A landscape with many valleys, sampled at points; each row gives a point and its height.
From any point a ball takes the steepest step (drop divided by distance) to one of its 2 nearest points. It stops when none of these is lower. Distance is the straight distance between rows; heights are no part of it.
k_201: [ -6  10  25   2 -12  -2  -5 -25  48  -7  -1  11 -18 -10  14 -13 -17 -10
  -6  13 -15 -11   0   7 -35]  (h 229)
k_783: [ 12   1  -2 -17   2  -5   3  18  11 -10 -17  15   2  14   4  -7  29  14
  -7  26 -16 -30 -22   3 -20]  (h 430)
k_350: [  7  -9   3 -18   0  18 -11   0  -1 -18   1  -2  14  -5  16 -16  13  10
 -18   7  -9 -27 -26  51  -9]  (h 126)
k_504: [-11  26 -14   8 -16   0  10   8   3  24   2 -25  -7 -14  -8 -11  22 -13
   4 -12 -16   4  16  17   1]  (h 266)
k_539: [ -8 -15 -18 -21   5   2  16 -18   0  -2 -10  -1  10  15 -13  14   4  -1
   3 -14  11   9  22  -8   3]  (h 551)
k_130: [ -1 -12  -6 -19  15   8  39   0   0   6 -18   4  10  -9 -10   3 -14   0
  10 -30   5  28  21  -5 -12]  (h 310)
k_565: [ 12  -6  -4   0  -3   4  24   0   1  15 -16  -5  22  20 -19  -1   9 -21
   7   0 -19  -3  15   1   2]  (h 487)
k_866: [  9  18   9  11  19 -15  -3  21 -14   6  10  10   3   3  -5  27  -2   1
  11   3  16  11   9 -24  -6]  (h 410)
k_999: [-10  -7  -9 -21 -24   4  12   1  28  -6 -13  -8  -6   5  11   4   8  10
  -5   5   0  -7  11  13 -13]  (h 164)
k_252: [  0 -12  16  -4  -6   4 -12  15   2 -17  12   0   9   3  12  17  11 -13
 -19  34   0 -30  -8  -5   1]  (h 444)
k_332: [ 17   8  10  21  -2 -13 -26   3  12   1  14  10  -5  -6  -7  19   7 -12
  15  -7   1  24  18 -33   8]  (h 256)
k_895: [ -5  25   6   4  -4  10  37 -13  16  -6  -5  -4 -16 -17  23   7 -10  -5
 -13  -8   1  12  11  21 -18]  (h 270)
k_420: [ 17  18  -8   4  18  -7  -3   1 -30   9  10 -10   7 -15   1 -45   1   5
 -17 -33 -20 -22  -8  32   0]  (h 569)
k_305: [ -7  10 -15   0   8  -4 -33   2 -22  12  19   7  11   5 -16   4  15  34
   5 -24  24  14  19 -18   5]  (h 291)
k_367: [-12  -2 -22   0  -1   4 -27   2 -27   6   5   2  10   5 -20 -11   6  37
   5 -27  19   5  14 -18  11]  (h 311)
k_224: [-18   9  19   7  16  -1 -18  -7  -8  -7  -4  11 -13  -6  12  20 -11  -7
   9  28  -1  15 -33  -7 -10]  (h 189)
k_928: [ -9  25  -2   4 -15   5  -2   9  -6  24  13 -30  -5 -15  -4 -12  21 -18
  -1  10 -23   3   3  26   5]  (h 196)
k_198: [ 18 -16  13  11 -13  24  -5   7 -15  18   4 -16   8  -9   7   1  -1 -13
  10  11  -1 -28   2  20  23]  (h 436)
k_281: [ 13 -30  10 -10  -3 -12  16 -14  40 -14   3  13   4  24  -8  -1  10 -17
  -1  -1   1  15  27  -7 -20]  (h 637)
k_867: [-13  -4  24  13   1   5  -7 -25  19   7   7  22 -32 -16  16   8 -27 -20
   9  20  -7   0 -17 -15  10]  (h 161)
k_640: [  5  21  29  20  16 -18 -14 -22  14  -4  24  18 -15  -5   3  35 -19 -14
  -8   2   8  -1   1 -24 -10]  (h 167)
k_945: [ -3 -17  10 -18  11   5  -2  20 -27 -26  19  -5  10  -1   6 -11 -31  26
 -29  -1  12 -24 -10   9   5]  (h 388)
k_104: [ 14 -29   0 -11 -14  -2  14   1  37   1 -11   8  12  32 -14  -8  21  -4
 -11  12 -14 -10  26   7  -1]  (h 450)
k_462: [ 13  -1  -1  19 -28  11 -11  17   7  11 -12 -10  11  -1  -9  -8   8  -8
  22   0 -13   6  18 -10  13]  (h 332)
k_183: [ 11  -7 -18 -10   1  10  -1 -21  10   1 -18   6  13  20   7 -13  22   3
 -22  18  -7 -31 -15  23   1]  (h 422)
k_382: [  2   6  -4   6  20   2   1 -19  -6   7  12  16  -7  -2 -15  30   5  11
  12 -26  20  24  28 -19  -7]  (h 267)
k_133: [ -5  -3   5 -20  13 -13   9  30 -18 -21   6  11  23   8  10   8  -8  19
 -24   8  25 -12   1  -9 -12]  (h 397)
k_78: [ 23 -23  12 -18  24 -11   8  -8 -26   2 -11   5  21   3  12 -24 -20   6
 -27 -21   6 -29  -1  21   8]  (h 603)
k_314: [ 24 -12   1  -6  26 -13   4 -10 -24  10 -11  -4  20  -5  16 -27 -19   0
 -15 -21  -3 -31 -12  36   0]  (h 594)
k_812: [  2  -1   7   3  12   4   8 -17  -1  -4   5   9 -12  -2  -5  29  -4  -1
  12 -14  19  20  25 -18  -2]  (h 255)
k_626: [-26 -10  12 -16 -18  10 -25  -1  24 -13  -2   1 -13  -6  13   8  10  -2
  -2  30  -7  -2 -20   2  -6]  (h 258)
k_679: [  0  20 -21  10 -19   8 -11  10 -12   6  17 -26   0 -22  -4 -39   4  18
  -6 -27  -9  -6   1  23  19]  (h 413)
k_327: [  3  -2 -10 -20  11 -14  24   1  30 -10 -22  21 -20  10  11  -6  14  28
  -2  -3   8  -8   5  -1 -19]  (h 211)
k_437: [ -6   4 -20   7 -13  16  -8 -10 -11  17 -10 -23   0   2 -15  -2  16  -2
  15  -6  -7 -16  -5   8   9]  (h 371)
k_57: [  0  -7   0   7  11  -7 -20  22 -35  -2  36   0 -10  -3  -3   8  -4  19
   1   4  16  -7 -22  -6  36]  (h 440)
k_706: [ -6  -4  -5  10 -25   8  -8  18  -5  13   7 -21 -15 -10   3 -13   4   5
  16   7 -10   2 -20  15  31]  (h 240)
k_600: [-27 -26  17  -1 -11  -4  -1  15  29 -15   6   7 -19 -19  34  13  -7  -6
  -6  27   6   1 -11  -9   4]  (h 460)
k_407: [-11  18  -6 -10   1   3  39 -12   8  -4 -15  -5 -11 -13  18   8 -13   5
  -8 -17  14  12   9  19 -11]  (h 248)
k_587: [ -7   7   4   3   4 -11 -13 -35   6  -4  -3  -1 -12  13  -3  19  -4 -19
   9  16   0  -5  -1 -19 -20]  (h 428)
k_836: [  0 -20  24   0 -11   0  11 -17  32  -6   0   0  -6   7   0  10 -16 -27
   8   0   3   7  30  -9 -14]  (h 474)
k_944: [ -8   5  -6 -20  -3  -4  17  10  22 -16 -20  12 -18  -3  20   0   8  24
  -3   5   8  -4  -6   5 -27]  (h 199)
k_852: [ 10  30 -13   6  11  -3  19  -1 -20  22   7 -10  14  -5  -1 -27  26 -17
 -14  -3 -22 -18  -4  34   0]  (h 535)
k_938: [-14 -13  -2 -19 -23  10   1  -1  13  -8  -4 -15  -3  11   6  12   1  -3
  -3  18   6  -9   6   4   3]  (h 140)
k_280: [  6  23 -12  11   2 -12  15  16  -8   8 -25   3  14  -4  -5  -9  -3  10
  17 -14  -1  17   9 -10 -15]  (h 348)
k_398: [-11  -2  -8 -10 -17  -1  16 -17  31  -8 -17  -3  -9   5  10   7  -2  -2
  -1   2   2   2  13   9 -19]  (h 187)
k_528: [  2  15  -7   1  -2  -3  -9  26 -30   4  -6  -2  17  -4  -7 -31 -19  35
   1 -22   5   7  -1  -6   1]  (h 494)
k_238: [  7 -17  -9 -25   9  11  32  11  -9  10 -11   2  19   0 -20  -7  -3  -2
  10 -23  -7  23  16 -11  -2]  (h 357)
k_972: [ 10  15  37  18  12 -22  -8 -17  23 -13  25  18  -4  -1  -7  39 -20 -16
 -16 -14  11   6   8 -18 -17]  (h 157)
k_260: [ 16   3  38  21  10   3   6 -27  14  -9  23  19 -13  -6 -10  14 -16 -20
   5 -18   7  14  19 -26 -10]  (h 125)
k_806: [ -4  15  21  15  23 -15 -16 -13   7 -10  18  16 -15  -6  12  35 -13 -13
 -11  23  11   0  -8 -21 -16]  (h 175)
k_182: [  3 -15  -8 -16   9  -5  14 -20  25 -22  -3  23  -7  16   0  13  12  10
  -5  -9  18   8  28 -13 -16]  (h 237)
k_809: [  0  12 -16  -1 -17   4   1  17 -12   6   0 -22   5 -17 -12 -33  -1  19
  -5 -37  -5  -1   7  11  17]  (h 381)
k_230: [-12  13  -5  12 -12  -5   4 -16  11  17 -16 -16 -10   0  -9   6   1 -15
  21  -2 -13   2   8   1 -11]  (h 385)
k_846: [ 17 -28   3 -18  -3 -10   8  -7  32 -14  18   5  12  24 -17  16  17 -26
 -10  -4  -2  11  25 -10 -10]  (h 633)
k_324: [ -1   8  24  29   6   3  -8 -20   5   6  14  28 -35 -13  13  11 -18  -9
  10   8  -4   2  -9 -25  10]  (h 153)
k_409: [ 15   2  -1  -9  24  -7   3 -14 -30   2  -5  -4  10  -4   7 -30 -22   9
 -28 -22 -13 -28 -22  38  -2]  (h 586)
k_576: [-13 -17  10   3   8   2   1  30 -19 -19  21  -8   4  -3  17   9 -10   0
 -12  29  12 -14 -26  -1  19]  (h 451)
k_400: [ 19  -4   5  18  18  -6  15 -14   6   0   0  17   4   7 -17   7   1 -13
  22 -16  -2  26  22 -22 -24]  (h 179)
k_825: [ -9   5   3   1 -17  -3  -4 -14  16  13  -9 -18  -1  13  -7   7  -7 -24
   7  16 -17 -11   6   2  -7]  (h 406)
k_302: [  9  -1  21   8 -10 -10 -19  -3  16  11   9  -6   1   8 -19   5  -6 -33
  24   7 -10  -2  22 -27   3]  (h 254)
k_881: [ -8   4  18  -1 -13 -10 -16 -18  26   7   0  -8  -6   4  -1   2 -20 -30
   6  27 -14 -14  -1 -10 -13]  (h 414)
k_326: [-10   8 -23   1   0   5 -14  -3 -23  10  -7  -5   3   1 -19  -5   6  24
  16 -13  13   4   1 -12   6]  (h 333)
k_558: [-14  16  12   0  -9   4   3 -23  24   2  -9  -9 -20 -12  15   8 -16 -19
   0  12 -13  10 -10  12 -17]  (h 195)
k_51: [-18  11  -6 -35  -2   0   1  15  13 -23   2  -1 -12 -10  10 -13  22  28
  -9  -4  -6   1 -23  28 -21]  (h 171)
k_766: [  4   8  18   3  11 -19   0  -8  20 -16  17  20  -4   1   5  46  -4  -6
 -18  -3  17   5  18 -14 -20]  (h 144)
k_849: [ -8   6   1 -10 -10  21  -2   3 -10   2  20 -33  -6 -13  -1 -11   0   1
  -7   4 -12  -8 -21  44  19]  (h 109)
k_654: [  5 -14  -2 -18   9  24 -17 -16 -14 -22   1 -10  12  -3   5 -16  -3  10
 -13   1  -4 -21 -29  49  -1]  (h 105)
k_219: [-16   1   2   4  11  -1  -9  14 -24   1   7   2 -13  -3   6   8 -12  15
  13  13  13  12 -29  -3   6]  (h 453)
k_86: [ -5 -11   4 -25  11  -2   1  24 -22 -22   8  10  17   8   8 -14 -18  29
 -30   9  15 -22 -14   3  -8]  (h 392)
k_774: [ 19 -17  10  -7  -5 -20   7   8  41  -5  -9  14  -1  35  -9 -12  22   0
  -1  16 -12 -13  17  -9 -10]  (h 442)
k_291: [ -1  -8   6  -4   1  25 -17  -5 -13 -10  15 -20   4  -9   1  -8  -6  -1
  -7   7 -11 -12 -32  53  14]  (h 79)
k_34: [-13  14  -7 -28   2   0  13   3  22 -22 -10   9 -22 -15  21  -4  14  28
  -8  -4   4   4 -14  21 -29]  (h 186)
k_300: [  3  -2   2  27 -23 -14 -24   3  19  12  -3  17 -21 -10  16  -6  -2 -10
  20   8  -6  15   2 -25  19]  (h 261)
k_366: [ -8  19 -23 -14   9  -6  30 -11   2  11  -6  -9  14   9   1 -25  19  -5
 -38   0 -13  -9  -5  27  10]  (h 526)
k_410: [  5  23  -8  19  -6  -1  16  15   3   8 -19  -4   1 -18   5  -8  -2   6
  21 -15   1  21   7  -3  -7]  (h 383)
k_727: [ -9   3 -11 -10   1  -5  -3 -27  10 -13 -11   3  -3  21   2  15   4  -8
  -4  18   3  -5  -3  -9 -22]  (h 432)
k_53: [ 11 -15   1  -1   3   7 -20  14 -33  -3  15  -4   2  -5 -12 -25 -17  33
   1 -26   6 -10   6  -6  27]  (h 360)
k_684: [ 15  17  -3  23  14 -21   7  -3  -2   9 -21  12  11  18 -15  -2   2 -12
  20  -2 -13   6   8 -21 -22]  (h 265)
k_390: [ -9  20 -12  13  11   1  15 -24  -2  10 -21   5 -10  -1  -2   8  -8   6
  13 -13   4   9   3  -2 -21]  (h 243)
k_200: [ -4 -18  28   4 -10  -3   3  -8  26  -2   7  -1 -13   0   5  19 -17 -29
   8   7   3   5  23 -17   6]  (h 467)
k_63: [ -8  -3 -22  17  -9  -5 -33  10 -20   0  11   8 -11   0   4 -14   3  28
  10   9  17  18 -19  -8  17]  (h 169)
k_156: [ -2  -1   9  -9   4 -12   2   7  16 -23   8  11  -4   3  13  30  -3  -2
 -15   9  20  -3  14 -18 -15]  (h 132)
k_211: [-15  -6  13 -16 -14   3 -25 -19  39 -13  -5   3 -21  -3  13   6   3  -5
   2  22  -7  -7  -5  -3 -23]  (h 251)
k_650: [  2 -14 -14 -18   4 -10  19 -15  35 -12 -20  18  -8  21   0  -2  13  11
  -2  -5   8   3  19  -5 -16]  (h 226)
k_770: [  7   2   2 -29   3  10  -7  11   2 -23  14  -1  12 -12  12 -28   8  16
 -29  -3 -15 -21 -24  57  -8]  (h 142)
k_439: [  5  19  -5  -6   4  -9  11  17 -33   9 -11  -6  17  -2 -13 -29 -15  24
  -8 -30  -8  -4  -6   5   1]  (h 475)
k_754: [-12  16  -1   3 -10  10  -3  10  -8  13  21 -34 -13 -17  -3 -10  14  -9
   1   6 -18   9 -19  38  17]  (h 147)
k_748: [  0  -9  -5 -12  14   0  12 -25  12 -14   6  16  -5  11  -5  29   3   2
  -8 -14  24  17  28 -12 -13]  (h 244)
k_417: [  7  13 -15  -1   8  -5  29  -5  -2  22  -8 -11  22   6  -1 -21  19 -15
 -27  -4 -16 -15   5  37  12]  (h 518)
k_753: [  2  18   7  26  -8   4  13  10   3  13 -14   0 -22 -24  18  -3 -11   3
  19  -6   3  18  -3  -2   0]  (h 412)
k_759: [-14   0   5 -12  15 -10   6  21 -14 -16   5   7  10  -2  16  21 -14  13
 -15  16  28   0  -4 -12 -14]  (h 401)
k_730: [-10   9 -20   2  -5  15  -1 -24 -11  19  -9 -19   8   5  -9  -3  21 -12
  -2  -3 -18 -25 -14  29   2]  (h 400)
k_242: [-10  -2  19   9   2 -12  -7   6   5   2  11   3 -19  -7  15  23 -10 -23
   4  23  -1  -1 -14 -25  12]  (h 441)
k_181: [ -9  13  17   2 -10   7   2 -20  39 -11  -3   5 -21 -14  23   1 -11  -9
 -12  11 -15   1  -5  13 -26]  (h 216)
k_386: [-22  -8   5   3  26 -11 -18  18 -28  -2  34  11 -12  -1   5  14 -12  21
   8  15  17  17 -36   1  12]  (h 448)
k_797: [  0 -15  13  -7  22   6  -9  21 -39 -12  27  -3   0  -1  -3  -7 -37  26
 -18  -3  10 -23 -12   1  19]  (h 382)
k_461: [ -3  -1  -6  23 -33  -6 -16  12  11  15  -7   1 -13  -9  17 -14   3   0
  20   9  -9  19  -9  -8  20]  (h 236)
k_721: [  9  -5 -14  -1 -12  16  18  17   4  15 -16  -8  22  -7 -22 -12  10  -5
  16 -26 -19  14  19   1   3]  (h 452)
k_490: [-17   4 -10  12 -13  -4 -13   2  -3   5   3  -4 -30 -17  11  -7   3  11
  21  -3  -9  26 -36  15  16]  (h 223)
k_758: [  6  10  -8 -10   5  -2  17  11 -25  13 -16  -7  20   2 -10 -14  -6   8
  -2 -17  -2 -10  -3   7   7]  (h 458)
k_503: [  1   0 -19  17 -12   0 -37   9 -16   3   9   0   1   3  -1  -8  13  17
   8   6  18   8  -3 -20  24]  (h 143)
k_228: [ 25 -19  -8 -14  17  10  16  -4  -5   3  11   6  24  17 -29  13  21 -22
  -9 -12 -10   9  16  -8   7]  (h 624)
k_17: [-18  18 -17 -31  -3  -9  17   1   1 -12   0 -11   1  -3  11 -15   0  13
 -29  -8   2   4 -13  24 -13]  (h 536)
k_416: [ -3   6  -2   6  -1  -3  -7  22 -24   4   3  -5 -10  -2   2   5  -5  11
  19   7  11   2 -14 -15  14]  (h 457)
k_931: [ 25 -30   1  -2  -4   8  20  -5  24  11 -10   7  25  25 -14  -9  11 -16
 -18  14 -18  -5  24  17   8]  (h 459)
k_195: [ -6  11   8   1  23 -16   5  23 -21  -3  12   7   7   1   9  32 -10   1
  -7  13  26   4   0 -15  -8]  (h 405)
k_934: [ -9   3 -18   5  -8   9 -13  -7 -15   9  -8 -18  -7   1 -12   4  10   6
  21  -4   4  -3  -3 -10  13]  (h 349)
k_995: [  6   2  -8 -10   3   5  16   4 -25   2 -13  -5  21  12  -7   2   0   1
  -1  -1   2 -13   4   2   5]  (h 443)
k_413: [-11 -16 -22 -24  25  -7  21 -17   7  -1 -20  15  13  23 -18  -7   3  14
 -25 -14  13  20  12 -11   6]  (h 559)
k_373: [ 13   2  20  10  -3 -16 -15  -3  17   4  20  -3  -6   2 -19  24  -2 -31
  14  -6  -5   8  17 -27   6]  (h 241)
k_118: [ -5   1 -18  -8  -4  16   0 -22  -7   5 -12 -13  12  13  -1  -1  16  -6
 -12  11 -13 -26 -16  27   0]  (h 415)
k_469: [ -3  -8  -4  17 -35  -5  -5  23   2  18  -1  -9 -13 -12   7 -12   3   4
  21   3  -7  11  -3   1  30]  (h 198)
k_715: [ 12  29 -13   4  10   0   8   7 -29  13  14 -15  13 -17  -1 -41  15  -3
 -13 -20 -18 -18  -6  29   2]  (h 554)
k_50: [  9   5   4  29 -13  -7 -19   0  12   3  -4  17 -15  -9   6   5   0  -3
  23  -2   4  24  14 -33   7]  (h 275)
k_835: [-20   6   8   9   4   7  -6 -13  -3   0  -5   3 -30 -17   9   8  -4   5
  18   6  -6  25 -39  14   8]  (h 219)
k_125: [  0  -5   6 -17 -11   3  -8  22  16 -15  -6   8   0   6  10   2  22   6
  -5  29 -13 -27 -17   0 -21]  (h 433)
k_180: [  2   2  19  20  -3   1   9   7   5   7  -8   6 -22 -14  15  13 -17  -9
  22   2   3  13   0 -17   6]  (h 426)
k_485: [ -7   1  -2 -16   4   4  37  -3   2  -1 -21   2   1 -10   2   5 -18   5
   5 -24  15  18  16   4  -8]  (h 277)
k_497: [ -8 -20  17   0  -8  16  -8  24  -7 -16  14  -8  10  -2  17   8   3  -8
 -18  36   4 -25 -21   6  12]  (h 447)
k_30: [ 16 -28  -5 -26   9  11  17  -8  -9   1 -10   8  27  14  -6  -7   7  -1
 -23 -12   6 -13  16   4  20]  (h 614)
k_998: [ -4 -21 -21 -25  26  -4  18 -19   3   0  -7  15  12  18 -26   8  10   1
 -10 -17  11  22  19 -14  -1]  (h 557)
k_486: [ -3  -4  13   7  -1  -5   5  15  -3  -1   3  -1 -13  -5  10  25 -11 -17
  13  13  13   7   2 -22   9]  (h 434)
k_602: [  1   6 -18   7 -25   6  -7  22  -9   1 -14 -10  20 -11  -5 -28   0  19
   3 -23   4  14   9  -2  13]  (h 331)
k_596: [ 10   3   9  22 -23  -3 -22   7  13  17  -7  -5   1   4  -9  -6  -3 -21
  29   9 -17   1  15 -21   7]  (h 286)
k_863: [ 14 -12   9   2  -5  20   1   6 -19   9   0 -18  12  -5  12  -4  -8  -5
  -1  11   1 -31 -14  31  13]  (h 419)
k_594: [ 11  -8   8  -6   2  12   7  16 -27  -8   1  -8  18   2  11  -2 -12   0
 -10  13  12 -29 -12  15   6]  (h 407)
k_845: [  9   4  36  26   4   3   2 -23  11  -1  22  20 -25  -9  -2   8 -24 -17
   9  -5   4   0  13 -31   9]  (h 141)
k_651: [ 20  -2 -17  20 -16  16 -23   6 -13  -5  -6   5  34  -2  -8 -14  14   4
  -4  -5   8   7  14 -14  11]  (h 225)
k_279: [ 16   1 -16  18 -20  13 -19  15 -19  -2 -10  -5  24  -6  -1 -24   5  15
   1 -10   8  -1   6  -6  19]  (h 274)
k_785: [  4  12  -8  11  -7  -6 -11  30 -18  -1  -7   4  11  -9   6 -21 -15  29
  10  -4  19  24   2 -13   2]  (h 481)
k_424: [  2 -12   6 -14  -9   7  -1  26   8 -21  -4   0  10   3  17   1  14   7
 -15  27   2 -31  -7   2 -10]  (h 438)
k_49: [-29 -25  10   2   7  -6  -1  22  -9 -21  19   2  -6  -7  21  15  -8   1
  -7  28   8   4 -36   1  13]  (h 455)
k_208: [  6 -10  20   5 -18  13  -7  12  -6  12   5 -14   5   5   2  12  -2 -21
   1  23  -8 -21   5   2  18]  (h 449)
k_920: [-19   6  18   6  24  -7 -24  -6  -4 -11  15  14  -8  -5  13  32  -4  -3
  -7  32  11   7 -23 -13 -16]  (h 181)
k_776: [ -1 -20 -12  -1  -3  13  10 -10  10   8  -6  -8   1   5 -23   9  11 -15
  28 -20  -4  18  27 -12   0]  (h 523)
k_92: [ 16 -10  -4  -6   8 -23   3  -8  31 -15  -8  14   6  39  -6  -1  22  -6
 -13  16   0  -7  10 -17  -6]  (h 437)
k_316: [ -2   4 -12  -2  14  -2 -16  -1 -14  10  13  10   4  -3 -16  18  10  22
  12 -23  22  25  25 -21  -1]  (h 278)
k_354: [  5  -9   2 -18   7   8   3   2 -30 -12   1  -8  17   4   4 -12 -21  12
 -20  -5   6 -28 -12  18   9]  (h 396)
k_427: [-27 -21  13  -6  -9   2  -1  28   9 -20   4  -4  -9 -12  25  11  -5   4
  -7  33   5   0 -25   1   4]  (h 456)
k_147: [  0 -21   9   4  -6   8  16 -22  24   5  -2  -6  -7   6 -15   9  -4 -24
  23 -14  -7  17  30  -6 -13]  (h 495)
k_246: [ 20  11  -2   1  21  -8  -4  -4 -37   7   1  -6   9  -9  -3 -38 -19  18
 -18 -36 -23 -25 -11  25  -2]  (h 579)
k_524: [ 16   4  -2  15   0  -1 -32  16 -27   6  29   1  -1  -2  -5  16  14  17
  -5  -8  16 -11 -10  -8  36]  (h 431)
k_5: [  6  -3   2  -7   6   1  13  18 -21   1  -4  -4  14   6 -11  13  -1  -6
   9  -3  11   3   9 -14   4]  (h 429)
k_781: [  6 -12  -6 -12  -7  14  13  20  -9   8 -12  -4  13 -11 -18  -8   0   6
  20 -28   3  24  16 -13   8]  (h 408)
k_608: [-14  29   4   3  -4   2  27 -13  15   7   5 -14 -24 -21  22   3   3 -18
  -9   1  -7  15  12  25 -16]  (h 292)
k_537: [ -6 -18 -15 -12  -5  13  10 -13  -1   7  -7 -12  10  14 -23  13  13  -8
  14 -16   1   3  22  -5   8]  (h 541)
k_110: [ -9   6   4   6   0  -5 -23 -22  -2   4   1  -7 -17   5  -4  19   0 -21
  18  19  -4  -3  -8 -21  -1]  (h 424)
k_286: [-13 -17   3   7  23 -10 -12  28 -33 -12  38   6  -8  -2   2   6 -10  15
   0  18   6  -2 -38   1  26]  (h 446)
k_108: [ 19  -3   7  17  21 -23  25  -9   8   5 -14  12  12  24 -18  -6  -3 -22
  17  -6  -9  19  15 -16 -22]  (h 224)
k_674: [ 18 -27  10 -24  10   5  22  -3 -17   4 -14   4  25   5   1 -22 -10   4
 -29 -23   0 -19   5  17  16]  (h 609)
k_368: [  2  10  -7  17  -3  -5 -12  14 -14   7  -7   9  -5  -6   4  -3  -3  18
  21  -1  19  21   2 -21   3]  (h 466)
k_554: [ -9   3  -7   3   3   1  26 -32  16  -6 -18   4 -12   7   4  10  -8  -2
   0  -7   8   7  11   2 -22]  (h 215)
k_538: [ -7   9   4 -30  -3   9  -4  26   8 -27  11  -7   4 -11   7 -18  16  21
 -22   3 -14  -9 -28  41 -11]  (h 156)
k_664: [ 19  -3 -11  -9   4  -3  -4  -2  19  -6 -16  17   6  27   3 -16  29  10
 -18  27 -15 -28 -14   5  -4]  (h 427)
k_708: [ -8  17  18  20  14  11   0 -17  -4   2  -8  14 -25 -14  16  15 -20   1
   6  16  -1  13 -24  -5 -13]  (h 200)
k_445: [ 10   3 -12  18 -28  14  -3  18   8  15 -14  -9  23  -7 -13 -19  15  -3
  15 -12 -15   8  22   1   6]  (h 380)
k_860: [ -3  -8 -18   4 -10   8 -30   6 -26  -1   7  -5  10  -1 -14 -27  -8  35
  -1 -26  14   2   3 -11  20]  (h 335)
k_731: [  1  -4  22   3  -8  -3 -16   8   6   6  11  -9  -1   3   2  22  -5 -30
   0  24  -6 -14   3 -20  16]  (h 445)
k_463: [  9   0 -16  23 -20   5 -35   3  -7  -3  -4   0   9   4  -3  -3  19   6
   6   3  11  13  11 -22  16]  (h 176)
k_991: [ -8  14 -18  21 -13  -3 -10 -13  12  16 -20 -10  -1   4 -17  -5  11  -8
  25 -12 -19  -1   6  -8 -11]  (h 353)
k_218: [-14  28  -8  -1  -6  -4  21  -2   7  19   5 -21 -12 -17   6  -1  13 -19
   2  -8 -10  14  13  19  -8]  (h 317)
k_649: [-11  -6 -23  15 -21 -10 -19   9  -7  -1   5  10 -22  -9  14 -19  -2  23
  18  -1   5  24 -31   8  20]  (h 197)
k_583: [-13 -10   5 -13 -10  -3  -4   9  15 -18   2  -1  -8   5  17  25   4  -3
  -8  19  14  -6   6 -13  -7]  (h 121)
k_342: [ -9  25 -24 -22   6 -13  30  -2   2   2  -7 -10   9   6   3 -16   7   0
 -30  -5  -6   2  -6  22  -4]  (h 531)
k_873: [-16  28 -29   2  12  -4   2 -11 -20  13 -16  -6   3   3 -16  -7  13  13
   5  -7  -6   1 -21  10 -16]  (h 285)
k_429: [-17 -21  27   0 -11  -3  -3  -1  35  -9   9   8 -23  -8  21  19 -16 -17
  -6  19   7  -2  11 -17   7]  (h 462)
k_987: [  9   5 -12   4  -2   0  28  -5   9  18 -17  -9  23  19 -14  -9  10 -21
 -11   1 -20 -10   8  20   4]  (h 504)
k_670: [-20   0  21   7 -10  10   0 -19  25   8  -4   5 -30 -15  21   9 -19 -19
   3  17 -12  10 -18   5   3]  (h 174)
k_466: [ -9  -4  24  -4  -5  -1 -19 -25  44 -13   4  15 -19  -5  17  -2 -20 -12
  -2  21  -4 -14  -1 -12 -25]  (h 242)
k_126: [ 12 -16  16  -8  16   6  -7  20 -40  -5  23  -4   3  -6  -6 -11 -32  22
 -11 -20  13 -18   5  -1  24]  (h 375)
k_24: [ 14  11   1  10   2  -3 -18  19 -26   2  19   0   9   0 -11  17  14  11
   5  -5  16   0   6 -17  19]  (h 425)
k_733: [-11   7  18   4  -1  -5 -21 -17  14   7  -5  -5 -14  -3   2   5 -18 -29
  14  23 -17  -3 -19  -9  -7]  (h 418)
k_973: [ -3  18 -21  12 -12   7 -17  11 -16   6   8 -21  -2 -19  -3 -29   4  18
   7 -10  -7   3 -19  17  18]  (h 439)
k_677: [ 12  12 -15  17   3  -7   1  10  -9   8 -20  15  18   7 -15  -8   7   4
  24  -9   0  15  15 -24 -16]  (h 307)
k_620: [-19  25 -24   2  13 -10  16 -20 -12  15 -18  -3  -4  -2  -6   1  -2   9
   3 -12   4   8 -11  10 -18]  (h 264)
k_948: [ 21 -26  -4 -11  14  -2  17  -7  10  -3  15  -2  14  21 -26  11  12 -31
  -2  -5 -10  23  19 -13 -10]  (h 629)
k_840: [ 28 -33 -10 -21  26  18  19 -13  -9   7   2  13  29  12 -17  -1  21 -15
 -22 -11  -5  -1  16  -2  21]  (h 619)
k_164: [-14   8   8  19   5  15  -4 -21  -6   5  -4  14 -36 -16  15  13 -10   8
  15   7   6  20 -25  -3   2]  (h 209)
k_199: [ 18  -1  25  19  20  -7  12 -27   7  -6  17  19  -1  10 -16  15  -4 -20
   6 -17   4  15  19 -19 -25]  (h 146)
k_773: [ 21 -21   5  -1  -4   8  15  -6   5  14  -4   2  25  21 -16   5  12 -26
  -1   9 -15 -12  23   5   7]  (h 469)
k_603: [  0  -7  -5 -12  -4 -16  -4 -13  28 -15  -4  10  -5  27   4   8  11  -4
  -5  18   2 -15  10 -12 -21]  (h 435)
k_676: [-14  25 -30  17  -1  -4 -12 -14  -5  16 -20  -8  -2  -1 -15  -4  17   2
  19  -5 -13  -1 -15   0 -17]  (h 313)
k_512: [ 16  13   2   3   9  -6  -5  19 -22   8   5   6  16   5 -17  15   8   4
   9  -6  12   6  15 -22   1]  (h 417)
k_990: [  9  10 -20  13  -4  14 -25   9 -16  -6  13 -16  -3 -19  -6 -33  -6  25
   1  -8 -12  -4 -31  26  21]  (h 454)

For each start below, name the point where the ball stops.
k_973 -> k_503
k_990 -> k_503
k_368 -> k_291
k_198 -> k_291
k_758 -> k_291
k_731 -> k_260
k_211 -> k_260
k_836 -> k_291
k_931 -> k_583
k_825 -> k_583

Call two points neighbours if one is among the 2 nearest of the other. Go from one point of each pair to the other, from neighbour to neighbour, staying as low as possible. Name the highest point that can't be avoided.
k_260, k_373 -> k_721
k_469, k_373 -> k_50
k_407, k_260 -> k_208
